Each row is a point on a landscape with many valleys, with its height.
From any point a ball rolls to the lowest of the 2 points nearest to it. It stops when none of these is lower. Distance is the straight distance between rows; heights are no part of it.
J376 height 500: [104 110 111 174 136 140 178 148 141 193 157 123 103 168  78 151  87 141
 126 131 124 150]
J680 height 135: [131 161 103  86 114 130  98 109 140 130 113 109 150  91 166 128 208 100
 109 163 142 127]
J288 height 246: [ 86 138 126  80 144 160 137 100  95 144 135 134 150 109 187 152 147  67
 120 114 141 119]
J409 height 481: [ 84  99 110 110 133 143 136 119 139 173 138 141 104 110 163 178 124  77
 123 170 138 149]
J961 height 450: [109  96 101 137 100 131 128  75 109 147 110 127 128 105 136 158 125  99
 141 116 187 113]
J635 height 384: [146 176 148 110 138 126  84 219 116  72 138 139 101 129 115  90 142 134
 146 123  54 118]
J720 height 368: [166 170 115 166  81 116 114 139 120 108 142 105 116 154 112 129  79 180
 149 136 137 110]
J298 height 192: [ 89 115 122 125 124 128 133 113 170 141 120  95  91 120  82 107  96  91
 118 179 179 143]
J786 height 358: [170 117 139 154 133 110 165  87 159 145  99 186  78 105 162 173  99 101
 159 143 114 149]
J427 height 781: [163 158 114 148 114 120 104  94 105 103 107 115 140 171 120 140  83 168
 131  82 166 101]
J130 height 250: [ 50 173 124 133 130 129 115 159 117 128 101 124 142  89  97 113 179 126
 114 149 150 107]
J790 height 460: [ 92  66 158 174 110 111 176  99 115 157 111 149 107 134 138 150 137 102
 129 142 210 131]
J968 height 145: [114  58 161 102 144 121 140 103 157  94 103 178 125 101 180 133  98 107
 148 131 164 136]
J549 height 507: [145 113 129 149 124 108 158  88 132 151 113 134 107 148 128 160  94 106
 122 135 166 141]
J699 height 413: [173 125 126 154 102 112 124  92 152 135 165 107  66 123  99 114  56 118
 135 154 120 178]
J98 height 193: [108 113  86 124 122 129 113 192  95 117 141 117 149 104  97 128 165 159
 120 148 111 104]
J200 height 152: [108  76  63 135  89 134 141 119 104 176 150 148 146  86 132 174 135 136
 139 141 140 122]
J586 height 179: [ 93  79 132  89 154 141 133  80 140 104  99 179 132  81 187 143 115  93
 153 116 133 130]
J47 height 405: [164  77 175 171 118 113 173 110 145 117 142 170  31 112 146 120  81 104
 175 154 137 170]
J322 height 262: [126 126 145 107 140 102 169  74 166 147  96 168 167 130 180 127 110 120
 132  91 145 110]
J328 height 321: [119  58 153 170  93  81 139 113 150 120 141 145 129  88 103 143  76 128
 136 167 137 197]
J545 height 435: [102  96 118 154  91 117 163  86 141 150 120 116 147 128  93 144 124 106
 153 142 190 101]
J764 height 643: [104 160 129 134 173 123  99 158 119  91  92 151 111 125  81 126  82 140
 104 110 144 119]
J24 height 764: [148 166  93 114 136 149 109 136 125 115  98 116 118 153 143 124 156 169
 114 106 142  79]
J224 height 480: [115  94 108 139 101  83 146 108 133 149 111 139 161  73 106 141 139 117
 111 169 154 147]
J121 height 338: [134  77 150 147  99  90 134  99 145 109 106 158 122  70 123 128  73 136
 151 153 147 165]
J87 height 243: [122 159 135 127 110 104 165  79 160 159  82 152 160 116 175 128 154 136
 128 126 164 116]
J82 height 400: [ 88 161 134 129 181 134 109 183 108 137 127 167  89 133  90 144 115  88
 103 111  96 116]
J927 height 431: [103 181 122 104 180 152 107 175 103  92 110 155 139 152 124 120 152 103
 136  68  87  83]
J126 height 521: [154  76 160 166 132 113 170 134 146 146 173 112  57 179 118 113  96 117
 131 156 173 162]
J168 height 462: [122 142 116  77 141 179 112 185  89  96 111  91 129 118 163 111 216 136
 112 134 128  82]
J745 height 503: [ 51  63 126 162 139 173 144 126 154 165 147 108 100 155  87 120 145 122
 121 152 197 162]
J373 height 596: [ 50 211 118  94 133 175 118 132 119 138 117 119 125 111 158 115 169 117
 119 135 142 115]
J730 height 161: [134 160 151  75 145 120 155  95 209 150 119 135 147 141 174 116 113 101
 139 137 111 110]
J304 height 376: [143 181 152 141 115 143  84 204 114  56 153 110 130 147 140 112 137 155
 144 134  72 142]
J867 height 470: [113 126 111 110 107 104 141 120 121 114  95 140 183  67 141 129 149 102
  99 152 153 137]
J252 height 156: [174  80 158 102 158 101  99  84 149 111 127 141 180 104 191  94 198 160
 142  85  79 114]
J758 height 206: [119  65 107 142 121 115 134 116 119 123 129 182 117  61 154 178  95 113
 161 140 109 147]
J658 height 311: [105  81 148 155  96 115 128 151 135 121 171 133 126  87 121 135  61 129
 110 171 127 191]
J739 height 617: [130 147 120  92 153 142 128 108 132 127 118 120 192 148 160 101 126 151
 112  95 125  94]
J97 height 461: [ 99 116 104 102 108 139 131  88 115 135  89 140 160  93 156 135 138 115
 117 129 188 114]
J713 height 426: [178  79 137  81 118 131 113 132 139  93 104  81 131 122 170 130 169 174
 119 113 145 100]
J569 height 350: [175 168 152 187  59 108 136 107 133 109 140 112 124 152 129 117  53 161
 154 133 138 126]
J838 height 509: [165  91 183 180 111 107 173 114 129 139 172 131  55 170 128 157  71  89
 156 143 168 152]
J334 height 385: [149 150 115 173  93 115 134 147 131 117 144 103 102 144  63 111  70 166
 149 156 131 131]
J622 height 378: [156 105 139 124 159 126 133  55 152 138 104 177  98 120 165 169 118 104
 144 107 130 129]
J128 height 422: [154 155 146  89 131  92 105 142 118  46 119 103 177 126 134  96 157 108
 117 128  84 153]
J301 height 718: [159  86 146  64 122 175 151 151  92 127 120  86 142 126 214 140 209 129
 112 111 119 102]
J114 height 650: [119 123 145 114 171 139 124 147 132 113 121 122  85 152 130 124  73 118
  96 142 177 157]
J938 height 276: [134 172 153  86 175 125 117 122 137  97 127 122 160 157 144 123  85  98
 109 103  94 151]
J943 height 527: [ 74 116 124 123 163 136 102 163 104 105 150 120 130 121 103 143  82 104
 112 144 119 156]
J925 height 799: [144 113 125 184 118 103 128  91 107 121 167 105 125 155  76 170 100 118
 149 109 173 114]
J165 height 428: [166  55 181 166 123 112 137 117 145 111 151 164  45 127 154 114  91 119
 145 162 167 182]
J778 height 518: [162 187 119 127 135 108 173 112 149 160 104 123 115 154 127 136  84 123
 112 134 130 129]
J269 height 508: [122  83 148 198 124 138 189 134 141 161 175 109  97 203  59 141  91 145
 131 115 121 170]
J310 height 259: [178 123  95 157  70 113 118 142 127 145 161 120 102 125 153 166 120 168
 147 138  96 127]
J846 height 547: [139 176  91 146 141 134  88 131 129 145  96 113  90 133  83 120 189 147
 111 137 135 109]
J76 height 790: [166 138 142 185 106  99 124  90  97 112 138 119 126 172 110 167  71 139
 151  95 166 114]
J423 height 230: [162  97 167 106 158  91 124  83 158 118 118 181 177  90 164  91 174 145
 160  92  67 122]
J460 height 316: [150 131 150 139  99  97 161  99 146 122 122 163 126 143 162 149  48 146
 169 111 142 124]
J991 height 173: [151 145 156  81 134 108 173 104 196 131 114 146 125 137 166 103  68 106
 144 132 117 126]
J363 height 175: [136  85 173 111 154 118 157 104 183 108 104 179  89 127 184 122  91  93
 142 158 164 142]
J679 height 444: [156 118 124 114 138 147  93 203 108  85 110  81  80 119 123 150 176 167
 107 142 103 107]
J531 height 162: [158  79 125 176  57  90 136  96 145 121 165 128 125 116  93 144 107 122
 194 135 123 132]
J214 height 205: [133 145  99 147 104 103 149 125 114 137  94 125 154 133 108 127 132 147
 117 143 174 102]
J189 height 323: [111 128 159 100 169 143 119 107 145 146 115 137  89 150 184 139 132  84
  83 157 191 158]
J195 height 391: [124 176 129 161 118 140 126 161 121 150 162 123  53 107  67  77  75 155
 124 127  51 153]
J18 height 305: [ 98  88 119 166 111 122 124 141 124 138 169 127 147 118  94 144  73 152
 120 141 105 176]
J448 height 296: [138 184 172 121 130 122 101 171 108  74 138 111 177 196 139  96 137 133
 149  88  45 151]
J387 height 335: [144 150 166 170  64 122 147 110 142 118 140 133 107 145 158 142  30 149
 171 130 136 136]
J432 height 142: [108 153 120  77 158 132 117 112  89 109 116 120 189 135 144 119 167  78
 115  99 118 130]
J523 height 561: [ 97 165  99 119 125 157  81 149 126 140 104 102  95  99 118 108 215 146
 120 147 142  93]
J723 height 647: [102 141 159 131 196 124 111 163 111  95 102 133  90 144 106 128  79 113
  90 134 151 148]
J462 height 181: [ 89 116 144 146 161 143 141 143 162 148 120 109  58 155  80  90 109 102
 102 172 191 154]
J491 height 144: [ 77 136 144 149 156 137 138 174 162 161 111 157  90 110  48 100 119 119
 110 141 125 120]
J909 height 269: [ 71 190 130  97 126 182 127  75 113 156 108 105 136 134 170 127 135 136
 125  94 186 113]
J470 height 420: [136 154 138 118 135 126  78 206 134 132 113 167 107 103 101 117 207  97
 130 122  88  84]
J716 height 510: [ 62 109 137 167 139 175 145 108 179 176 134 102  94 155  54 122 146 118
 131 144 157 162]
J937 height 382: [159 115 165 124 145 103 104  78 133  99 102 191 164  94 166 145 112 130
 125  89 101 150]
J568 height 377: [177 141 108 101 140 117 117 119 103 116 108 119 178 116 155 127 170 132
  90 116 126 122]
J824 height 288: [141 103 144 135 123 119 165  76 154 131  90 180 147 146 162 148  88 137
 168  88 144 103]
J692 height 520: [ 98 124 117 182 119 169 170 110 179 157 139 103 110 154  22 102 148 120
 147 125 119 142]
J117 height 402: [157 116 149 159  92  77 183 119 135 137 119 125 114 104  94 112  55 127
 116 155 153 169]
J112 height 374: [126 174 144 146 107 130 120 159 120 116 150 107 104 118 120 103  45 147
 114 156  90 166]
J514 height 182: [149  96 117 191  77 122 145 111 148 130 185  88 134 145  45 106 124 152
 153 147 122 137]
J953 height 512: [149 154 114 152 131  99 145 132 133 148 117 125 110 146 106 153  79 122
 108 143 135 138]
J765 height 455: [ 77  86  99 160  99 131 163  95 155 196 137 127 153 106  88 150 155 121
 117 159 145 156]
J784 height 113: [131 145 133  71 125 120 113  90 151 119 120 135 186 100 181 116 192  96
 119 129 117 122]
J563 height 603: [ 86 187 113  93 150 145 132 131 140 127  95 113 156 130 143 123 154 109
 124 129 140 102]
J930 height 610: [129 175 127  82 147 117 129 147 148 109 108 121 180 137 147 100 147 140
 118 122 112  98]
J95 height 362: [143  80 156 155 139 124 146  49 148 129  96 167  75 131 155 157 123  85
 167 111 178 122]
J729 height 516: [118 111 127 173 123 163 186 114 165 154 168 104  93 183  26 124 113 130
 144 108 101 157]
J315 height 757: [115 174  94 119 149 171 102 151 110 139  94 136 113 137 124 113 165 157
 117 101 146  52]
J428 height 700: [164 137  86 114 103 150 120 114 107 153 115 105 117 126 174 152 193 143
 118 136 159  91]
J486 height 390: [184 120 139 151  79 113  75 122 105  80 134 119 150 112 169 139 136 186
 121 128 122 144]
J403 height 301: [107  98 121 127 143 157 131  86 124 170 125 126  81 164 163 170 112  91
 125 124 202 122]
J673 height 807: [135  68  95 182  90 126 117  83  72 131 162 115 135 134  86 166 100 142
 147 106 153 123]
J151 height 742: [130 175  86 113 157 136 120 164 113 139 119 129 127 132 128 152 148 112
 107 127  98 116]
J417 height 155: [143 126  98  84 117 124 105 156 118 101 130  95 155  93 143 136 207  99
 116 166 127 123]
J652 height 213: [114  91 136  79 146 160 128  64 110 130 103 181 169  83 192 123 142  90
 144  80 115 115]
J803 height 625: [ 90 164 140  97 151 117 154 174  98  84 124 140 174 149 137 129  79 121
 125 119 115 127]
J318 height 289: [136 134 150 101 145 123 152  72 173 184 115 136 176 141 183 101 133 149
 139  89 128  76]
J389 height 281: [133 183 141  85 170 139 108 134 139  95 121 111 142 170 117  96 113  69
 129 113  83 150]
J348 height 414: [ 67 179 134 118 175 147  95 170 102 124 107 173 109 129 111 132 155  79
 120  89 109  90]
J370 height 637: [118 175 149 151 152 110 136 145 121  99 105 140 127 140 106 115  52 160
 111 118 137 128]
J827 height 517: [ 59  89 132 116 153 153 140 130  97 149 122 127 127 111 142 141 125 103
  95 158 190 139]
J104 height 109: [ 82 134  85 138 117 176 134 139  69 181 128 113 142  88 108 127 174 139
 112 131 155  99]
J571 height 408: [186  95 129 116  94 107 113 145 129  90 122 102 139 122 170 141 152 195
 122 138 141 128]
J113 height 425: [152 115 106 144 130 121 135  81 161 169 142 107  84 134  78 119 101 105
 128 155 137 177]
J976 height 365: [149 126 182 143  95 116 114 103 143  93 133 125 111 108 148 101  23 145
 127 153 146 173]
J865 height 178: [136 129  95 168  94 125 157 151 119 145 109 111 135 143 116 135 183 172
 124 141 168  79]
J516 height 392: [ 92 200 149 118 170 117 150 191 119 111 117 158 105 138  98 129  92  87
 122 122  79 132]
J425 height 237: [166 156  89 144 105 115 111 174 100 144 167 120 108 131 137 163 123 176
 113 151  88 144]
J507 height 448: [148 178 111 114 146 133  93 139  83  90 141 133 162 139 145 153 116 133
 105  95  92 151]
J940 height 676: [190  97 117 118  99 159 130  69 120 138  86 122 142  91 185 118 207 154
 141  96 167  87]
J57 height 445: [135  87  87 165 104 129 143 100 172 176 155 109 140 114  72 124 152 126
 136 154 121 163]
J154 height 94: [ 80 118 104 177 153 148 126 129 126 159 121 142 103 139  38 137 131 136
 111 108 135 124]
J4 height 399: [149 139 130 169  94 125 165 127 145 139 167  90  75 152  55  91  62 133
 158 137 120 139]
J742 height 632: [115 160 143 117 158 113 152 128 132 115  90 136 162 155 129 127  76 148
 101 117 176 115]
J291 height 165: [107 122 147 166 159 137 146 152 146 137 115 128  58 137  49 101  86 127
 110 133 149 141]
J750 height 379: [149 125 131 145  81 108  68 153 109  72 148 119 174  89 161 137 112 165
 126 143 112 153]
J607 height 223: [130 148  92 156 118 131 121 195 122 152 165 135 111 134  99 141 124 176
 116 144  60 123]
J913 height 433: [145 112 104 138 103 111 115  93 161 170 137 104 109 109  80 135 141 101
 131 167 128 158]
J338 height 91: [133 128  91 172 122 113  97 134  79 110 133 120 143 121  79 135 100 172
 116 123 141 133]
J68 height 176: [121 113  92 104 123 115 108 193 101  96 145  99 143  93 109 115 200 135
 108 175 102 120]
J408 height 215: [157 100 114 153  83  95 128  91 148 113 126 163 119  96 120 145 119 120
 182 139 146 112]
J222 height 317: [120 112 144  95 176 158 118  99 122 137 118 154 111 146 208 159 130  76
 105 114 163 154]
J636 height 493: [101 215 120 107 139 152 106 157  96 127 109 119 137 127 148 122 239 100
 117 134 116 121]
J380 height 253: [104  83 176  72 153 119 131 109 120  94 144 161 172 155 185 143 118  53
 156  96  98 158]
J162 height 95: [149  88 166  92 160  94 104 102 138 157 157 110 186 124 183  77 197 146
 142 103  83  85]
J946 height 68: [105 124  83 162 138 134 123 121  88 128 120 121 118 134  61 149 105 150
 128 120 162 114]
J209 height 304: [102 114 127 172 128 151 110 157 171 150 131 162 104 114  17  97 128 170
 131 106  80 137]
J600 height 242: [140 105  75 159  98 130 103 143 138 139 147  96 113 125  65 125 178 180
 131 151 127 123]
J812 height 523: [177 188 107 110 135 111 145 118 158 143 100 112 123 144 128 109 126 130
 112 134 129 112]
J355 height 656: [179  83 152  91 123 137 138  98 115 131 104 126 170 101 196 113 200 168
 111  91 138  76]
J69 height 356: [145 113 174 156  76  98  99 102 150  83 110 144 126  80 146 114  52 141
 151 156 131 175]
J210 height 264: [107  96 168  69 170 128 120 107 103  97 141 126 191 169 161 122 111  69
 126  75 105 144]
J237 height 475: [122  27 145 162 139 116 166 120 119 142 145 162  94 139 141 153 121 115
 132 153 194 155]
J912 height 487: [ 85 142  91 104 139 148 137 144 145 174 157 116 119 117 122 155 131  86
 116 176 107 143]
J564 height 495: [ 79  43 109 154 132 143 139 105 127 168 146 109 116 143  94 154 121 107
 129 141 172 147]
J978 height 415: [130  98 162 107 162 103 133  84 128 142 144 163 190 123 182 115 111 153
 138  65  89  94]
J345 height 125: [125 133  87 184 111 146 135 165  98 143 115 133 114 139  69 128 166 172
 140 102 153  71]
J703 height 403: [108 189 120 111 145 133  99 204 142 112 123 153 104 116  97 102 170 110
 131 137  93  77]
J900 height 329: [116 127 165 110 140 134 138  84 161 150  91 129 111 144 166 135 119 101
 122 151 197 139]
J701 height 750: [ 83 172  86 120 152 171  98 131 111 134 105 126 104 129 106 136 136 128
 128 113 161  65]
J221 height 286: [184 129  97 130 100 119 107 115 138 142 149 153 122 109 175 184 117 138
 155 127 102 143]
J939 height 287: [138 183 147 101 155 128 109 150 130  88 137 120 154 187 112  91 133  88
 151  83  54 140]
J235 height 731: [154 123 116  88 117 124 130 181  86  88 136 102 166 155 166 135 192 102
 132 121  86 121]
J321 height 130: [125 154 147  77 145 122 107  82 135 114 118 126 193 130 162 105 167  65
 119 107 105 146]
J994 height 725: [167  99 123  61 110 151 146 152  73 108 132 124 175 123 200 135 217 102
 134 117  97 115]
J816 height 127: [ 48 149 147 155 161 141 121 146 149 178 108 136  74 117  69 113 144 112
 105 148 144 140]
J738 height 616: [132 180 133  93 138 117 136 201 136  89 123 125 165 160 147 109 131 145
 134 122  88  93]
J588 height 494: [122 147 110 143 132 139 167 155 146 180 152 114  76 145  86 131  61 130
 129 155  91 149]
J102 height 359: [118 160 118 146 124 126  70 203  93  75 134 117 122 109  85 115 125 177
 126 128  99 108]
J352 height 427: [135  89 118 144 123 115 137 120 144 156 174 146  93 124 135 175  71 106
 136 160 111 177]
J149 height 268: [102 113  81 155 125 153 117 158 148 150 136 131 147 113  42 118 175 175
 123 138 105 136]
J766 height 291: [ 94 146 105 121 142 155 140  94 115 159 104 121 100 161 138 157 111 113
 124 117 184 103]
J960 height 581: [ 70 204 102 103 100 170  96 141  98 139 123  99 116  94 140 116 198 156
 143 122 141 110]
J440 height 472: [112 161 131  57 125 184 111 152 101 108 133  80 164 130 183  97 230 107
 127 117 136  98]
J22 height 282: [104 161 119 103 134 161 139  79 144 160 104 125 132 169 171 135 107 137
 123  89 180  82]
J164 height 108: [125 139 110 149 124 116 110 154  80  99 112 137 164 106 115 147 101 162
  98 126 141 137]
J772 height 690: [164 122  99 113  91 166 115  71 119 139 109 116 133 120 164 135 188 138
 153 112 175  88]
J61 height 75: [ 99 132  76 173 117 166 136 152  67 176 118 123 124 117  74 123 183 164
 128 126 155  76]
J244 height 437: [181 171 143  95 142 125 105 177 155  71 124  94 130 150 132  83 170 142
 121 126  80 121]
J574 height 621: [124 177 134 119 121 122 125 191 108  89 134 131 170 142 154 123  88 165
 126 113  96 117]
J849 height 473: [ 74  73 119 132 110 119 151 101 147 167 134 157 111  74 145 167 146  80
 136 164 141 158]
J678 height 163: [151  90 104 179  78 109 114 104 138 117 185  92 120 131  70 136 105 138
 164 152 129 161]
J954 height 446: [202 178 135 101 140 121 117 166 164 100 103  86  98 142 125  85 147 172
 117 136 113 114]
J201 height 187: [136 120 177  89 138 108 183 110 191 130 104 164  96 123 172 106  76  93
 137 157 140 146]
J506 height 212: [141 118  94 179  88 113 136 133 141 134 157  82 119 150  57 118 167 162
 152 143 137 100]
J707 height 411: [126 102 143 176 108  89 184 106 144 145 122 119 119 131  56 111  91 117
 130 157 165 152]
J220 height 240: [117 106 145  89 136 118 114 117 120  88 150 176 150 108 180 163 100  67
 158 119  88 160]
J620 height 511: [ 33  90 125 130 135 163 137 136 131 168 133 112  91 140 129 130 121 120
 118 162 207 144]
J478 height 310: [130  82 124 110 167 146 135  89 107 150 137 164  97 153 186 168 108  97
 116 108 168 128]
J668 height 235: [101 102 124  72 138 174 146  94  92 127 134 164 169  89 203 144 141  60
 141  98 115 127]
J840 height 453: [135 123 120  99 132 176  97 203  95 104 101 108  85 118 139 126 191 156
 104 115 128  59]
J597 height 463: [ 90  64 131 151 119 116 170  91 158 191 138 144 126 111 124 162 158 104
 131 159 148 171]
J453 height 456: [183  95 179 105 146 110 100 139 149 116 151  96 164 147 186  96 149 205
 116  97  88 111]
J884 height 386: [128 186 144 134 156 124 119 183 106 104 150 143  95 123 100 126  86 104
 120 134  61 156]
J107 height 227: [107 159  88 142 123 117 131 161 143 128 102 109 142  98  71 103 179 142
 107 163 162 104]
J455 height 641: [154  98 136  82 110 187 135 105 100 146 119 119 178 102 194  82 196 156
 122 101 143  80]
J933 height 395: [139  98 164 105 170 108 130  80 119 117 131 187 183 112 190 147  92 131
 137  81 100 132]
J85 height 199: [102 170 114 171 113 119 141 120 151 149  97  96 119 127  52  93 165 139
 121 148 179 109]
J7 height 256: [ 72 168 134  75 137 183 131  96  96 160 124 127 153 127 190 136 143 108
 124  97 155 108]
J854 height 364: [177 135 130 113 124  93 115 105 118 106 112 162 179  91 152 135 130 134
 108 110 117 134]
J420 height 380: [122 184 145 145 136 121 136 168 117 127 154 121  61 113  95  99  54 136
 103 143  59 164]
J837 height 429: [198 158 172 101 119 116  86 156 134  59 139  98 164 139 130  89 150 132
 109 124  73 163]
J139 height 285: [105 106  96 173 114 159 136 155 153 132 145 134 133 130  23 101 129 181
 128 101  83 159]
J780 height 424: [186 133 150 124 119 136 105 164 126  73 119  86 115 143 158 134 144 206
 110 127 114 120]
J2 height 131: [103 115  71 118 104 149 146 136 104 182 141 119 149 101 143 150 153 122
 125 155 142 108]
J861 height 340: [105 112 157 132 128 128 140  48 146 141  87 152  87 126 175 143 141 101
 150 136 194 130]
J988 height 735: [123 148  83 104 131 122 123 185  58 105 140 120 158 146 145 148 188  73
 118 125  96 136]
J371 height 483: [113 181 127  91 137 144 113 139 106 115 108  93 166 147 156 101 235 103
 125 115 109 114]
J947 height 394: [151 100 169 163  99  97 179 118 137 150 136 147  82 115 121 122  55 124
 123 159 127 184]
J561 height 180: [121  49  97 158 106 109 140 107 111 161 160 167 134  99 112 174 106 127
 153 138 121 152]
J724 height 488: [107  43 136 166 121 135 155 123 128 152 166 128 114 156  98 165  96 127
 134 135 166 160]
J822 height 490: [106 167 109 108 143 129 142 167 147 156 159 113  97 140  98 144  89  91
 121 173  78 152]
J212 height 738: [101 168  82 117 159 140 132 179  64 129 134 135 149 116 111 147 160  95
 107 128  89 114]
J982 height 441: [139 182 128 113 168 141  94 157  87  89 126 149 152 149 124 130 136 130
 120  68  73 105]
J820 height 322: [178 129 126 156 106 106 128  95 157 121 123 190 103 104 165 162 106 146
 170 122  91 143]
J583 height 344: [120 139 111 166 120 119  72 181 126  99 142 128 109 102  51 110 111 173
 126 139 106 122]
J508 height 421: [158 137 118 135 108 112 109 115 140 146 167 127  95 102 135 143  52 119
 126 160  98 174]
J825 height 271: [132 138 165  97 162 108 121 111 121 103 147 130 194 180 147 114 107  90
 121  79  73 152]
J73 height 533: [186 165  97 144 123 116 125 112 139 143 107 102 104 144 100 123 157 146
 121 154 144 124]
J93 height 327: [115 133 136 157 143 132  81 186 138 129 147 156 101  89  43 115 121 146
 124 113  75 122]
J544 height 407: [129 144 122 174  96 144 142 146 148 147 169  96  60 120  44  84  71 152
 145 122  80 153]
J977 height 334: [166 138 142 126 101 109 123 107 145 121 120 143 150 142 164 150  62 162
 133 103 122 129]
J58 height 370: [142 160 169 131 121 124  98 128 131  98 129 117 121 122 144 114  29 131
 113 134 113 175]
J456 height 393: [114 172 110  95 149 135  88 201 133  91 147 133 106 124 113 109 137 109
 147 145  76 107]
J197 height 97: [124 125 148  68 155 123 103 104 133 153 174  98 187 171 176  84 191 134
 139  95  86  82]
J436 height 226: [125  86 139 116 126 114 120 113 132  94 133 187 121  77 178 169  90 102
 164 144  93 164]
J100 height 528: [151  55 155 171 137 126 157 130 142 137 182 117  87 184  89  85 122 110
 117 160 198 173]
J184 height 519: [160  86 196 204  81 118 175 104 126 153 173 142  51 156 143 142  52 109
 159 142 140 174]
J815 height 434: [176 111 132 131 115 140 101 172 119  83 101  69  83 142 123 157 155 206
 118 128 125 110]
J566 height 298: [103  90 105 173 111 144 136 134 134 146 157 112 135 133  51 135 105 170
 119 124 103 176]
J942 height 369: [118 154 123 145  96 133  56 191  95  64 148 103 155 118 143 123 116 167
 126 134 104 132]
J634 height 169: [ 89 155 118 166 135 123 143 153 158 151  95 133  97 121  42  87 130 146
 132 150 142  99]
J263 height 290: [149 100 168 100 164  75 115  79 135 123 138 173 192 119 154  90 159  99
 158  91  62 135]
J721 height 225: [138 161 115 120 103  93 156 114 146 136  76 117 173 119 155 119 170 151
 108 149 169 100]
J248 height 436: [160 122 165 104 147  98 127 108 158 141 151 140 193 142 171  98 113 160
 135  95  85 115]
J111 height 710: [164 123 106  65 124 158 124 145 125 137 115  93 126 131 194 149 215 148
 106 128 127  97]
J788 height 627: [130 126 123  74 141 167 137 114  95 128 111 109 195 122 178  74 147 144
 113  84 141  73]
J276 height 773: [167 151 105 144 125 129 110 127 105 111 102 116 129 175 112 128 125 191
 135  95 149  82]
J463 height 147: [156 160 131  68 148 126 126  92 194 143 126 116 148 153 175  94 149 121
 138 129  98 104]
J326 height 134: [115 140 101  78 138 147 112 140  48  92 121 128 194 114 141 115 141  99
 115 108 128 115]
J54 height 443: [175  79 178  80 130 109 119 131 155 105 125  88 169 124 175 103 172 190
 117 116 115  94]
J498 height 449: [ 94  77 159 183 107 120 189  94 139 145 134 133 114 132 116 162 125  91
 165 144 204 107]
J211 height 451: [171 141 175  93 144  97 102 136 143 115 166 103 189 163 161  78 140 169
 127 101  74 126]
J770 height 628: [104 128 142  96 144 121 149 134 123 109 114 134 155 144 156 139  69 116
 116 124 147 129]
J433 height 209: [110 119  93 138 132 144 108 222 116 129 155 140 113 122  91 133 166 164
 131 137  68 109]
J773 height 126: [171 136 133  62 155 134  97 109 173 133 143  94 157 159 180  93 187 136
 119 108  94  99]
J527 height 505: [ 86 198 106 114 153 145  99 173  88 144 125 146 116 129 138 135 223  83
 129 127  87 108]
J81 height 745: [ 90 173  78 123 152 160 110 137 108 157 128 131 107 133 120 159 147 110
 119 131 130  97]
J608 height 498: [142  93 142 184 127 110 180  94 133 162 151 120  85 180 106 176 102  92
 142 134 168 130]
J650 height 121: [111 131 107 111 135 120 121 162  68  82 129 120 191  94 131 132 104 130
 106 125 125 109]
J712 height 110: [ 62 142 110 158 170 152 122 129 123 183 107 143 102 116  66 148 147 128
  95 133 130 133]
J29 height 381: [170 116 170 152 109 103 162  98 147 133 125 179  72 112 151 145  58 113
 158 134 123 176]
J894 height 349: [184 136 123 142 114  81 125  96 134 116 102 145 152 111 148 140 101 158
 121 120 130 132]
J339 height 388: [181 122 141  87 142 122 113 128 105 106  99  95 185 132 178 115 230 126
  95 103 112 124]
J495 height 522: [ 79 102 102 107 149 150 113 131 102 129 125 120 120 119 114 153  92 108
 111 137 172 129]
J887 height 406: [170 117 152  79 130  99 102 125 116  70 125 110 202 141 147  93 199 119
 102  96  99 131]
J662 height 423: [111 114 112 178 107 116 164 106 140 156 133  95 122 153  66 137 121 117
 137 153 167 130]

Where does a ball stop that starts at each point below?
J563 -> J608
J900 -> J968
J212 -> J930
J588 -> J699
J195 -> J139
J348 -> J139
J820 -> J784
J703 -> J139
J130 -> J946
J470 -> J139
J939 -> J61
J925 -> J930
J244 -> J460
J211 -> J460
J723 -> J930
